Points, in no order, along strands that fork, close into loops and pass close to each other.
In the rows, 128 means zero.
Two points are linked if the straight distance between their rows is under 54. Some points are linked to none.
(20): [156 108  97 143 102 166 104 117 136  99  94 113]
(158): [128 128 120  71 148  98 150 122 125 146 147 180]
(816): [153 157 151  94 146 147 115 140 122 121 115 160]
(576): [152 149 105 157 140 171 133 117 153 101 108 109]
(67): [116 168 158 122 148 114  89 169 106 135 132 121]
(725): [109 170 144 164 167 115 103 169  96 137 122  68]
(328): [119 137 119  98 166 103 196 102 158 151 175 172]
(511): [137  71  96 158  75 136  88 106 122 106  99  96]
(48): [153 112  99  90 126 132 146 107 130 128 126 168]
(712): [158 146 145 180 154 140  84 154  92 113  77  63]
(257): [165  93 112 112  81 127  73 119 105 118 102 154]
(79): [170 159 109 178 154 183 131 128 147  92  94  87]
(91): [142 138 137 132 125 135  82 143 114 112 102 113]
(427): [185 116 132 116 101 170  73 143 107 101  90 143]
(377): [177 147 148 133 132 181  91 153 122  94  88 122]
(120): [ 93 132 138 180 123 130 207 108 180 134 153  85]
(607): [168 146 138  84 146 149 132 134 124 122 116 177]
(330): [120  67 101 170  80 141 116 101 134 108 107  79]
(124): [139 150 170 164 138 112  63 180  79 126 116  94]
(728): [ 85 152 136 137 150 116 205 110 174 154 178 137]
(259): [119 125 129  70 140  86 124 133 111 155 147 176]
(781): [108  47 104 112  75 105 153  90 132 137 131 138]
(454): [174  98 109 113  85 149  76 124 112 110  93 149]
(277): [100 128 123 156 126 114 103 140 117 128 124  84]
(185): [149 102 105 144  96 147  82 119 124 102  93 105]
(213): [168 123 106  81 132 141 138 114 126 125 119 177]
(420): [143 108  90 166 111 174 154  96 162 102 112 104]
(46): [132 129 115 191 131 161 182 100 179 110 128  80]
(292): [151 156 184  85 154 150 101 160 108 125 125 171]
(441): [118  62 102 100  99 106 170  90 135 141 143 151]
(654): [126 112 109 103 147 108 209  93 160 149 172 170]
(530): [161 197 144 125 175 166 156 133 162 116 131 153]
(371): [ 80 145 145 171 130 120 215 118 175 150 171  91]
(534): [107  70 110 113  78  81  98 112 105 147 142 154]
(508): [117 130 120 166 137 125 105 136 121 120 111  74]
(465): [113  91 106  96 115 105 149 101 131 143 143 157]
(360): [ 63 109 123 119  97  81 119 138 100 169 183 119]
(730): [145 126  96 155 121 168 129 112 148  98 103 107]
(845): [143 152 182  76 151 126  97 161 100 141 136 184]
(720): [133 186 149 126 169 147 129 149 138 117 121 128]
(26): [118  73 101 164  81 146 147  94 151 109 109  86]
(597): [111 135 127 193 139 147 189 106 173 119 136  76]
(733): [ 77 152 141 152 144 117 210 118 175 154 179 115]
(879): [ 95 165 138 103 155 111 132 144 126 148 149 144]
(245): [127 158 168  66 157 106 117 157 106 147 141 183]
(357): [ 95 147 131 120 160 109 204 106 167 163 178 156]
(436): [123 109 106  87 130 109 155 106 133 143 142 166]
(707): [117 150 150  62 154  87 126 153 101 159 156 185]
(616): [ 77  94 118 108  90  73 110 131  99 168 172 145]
(878): [109  47 103 127  64 117 155  89 133 131 123 121]
(133): [123  66 104 116  77  94  92 108 109 135 131 147]
(390): [100 164 147 127 143 103  96 164 103 142 144 109]
(714): [ 93  76 112 107  83  65 100 126  93 163 162 156]
(671): [166 145 161 167 144 146  68 162  92 102  86  82]
(127): [ 91 165 132  88 163  98 153 139 129 158 161 163]
(342): [112  58 105 143  65 132 161  91 144 120 118 105]
(148): [115  88 114 106 119 104 213  90 154 150 163 156]
(433): [175 160 151 149 154 185 102 153 124  91  85 103]
(303): [166 161 130 163 157 172 109 143 132  91  87  87]
(551): [144 185 150  89 179 134 163 134 141 137 143 180]
(147): [ 87 120 120 132 126 120 171 111 151 143 150 128]
(629): [133 158 156 123 141 132  88 158 113 117 114 125]
(568): [154 147 184 164 144 132  61 180  80 111 104 101]
(443): [143  75 105 120  72 109  77 112 105 124 110 150]
(93): [183 129 150 119 117 182  79 152 110  98  89 137]
(694): [152 110 127 173 105 118  57 142  92 105  93  87]
(32): [106 130 120 114 129 119 126 123 134 133 130 137]
(763): [147 122 140 157 114 119  61 151  98 113 103 101]
(577): [ 96 124 121 130 123 112 115 127 128 135 133 114]
(833): [115 176 139 119 158 130 130 141 134 130 129 134]
(632): [149 193 155  99 178 152 152 139 142 126 133 171]
(563): [ 70 122 123 139 108  93 114 145 110 158 167  97]
(483): [ 77 149 132 126 133  98 110 154 108 156 160 107]
(824): [144 113 100 191 116 176 172  95 175 102 117  86]
(829): [110  70 108 105  99 107 199  88 146 145 148 149]
(739): [134 140 126 174 144 132  98 141 111 116  94  69]
(472): [117 174 140  81 179 108 165 134 140 150 158 177]
(18): [158 190 140 133 167 169 143 138 152 108 118 138]

How many points has the smallest loop of links through each point below? Write 0 if it is on no loop.
(551) => 9
(213) => 11
(277) => 0
(427) => 0

A piece is all that can be reached along the links. How many separate loops has the piece of each point below (a circle has one, a figure eight two, a Y none), and how many tips (points with one link)?
(694) => loops 2, tips 1
(577) => loops 0, tips 2
(720) => loops 1, tips 0

Name the points in between on the shortest way along the links from the first point to the second, in order.
(120), (148) => (371), (733), (728), (357), (328), (654)
(330), (781) => (26), (342), (878)
(616), (427) => (714), (534), (133), (443), (257), (454)
(292), (158) => (845), (245), (707), (259)
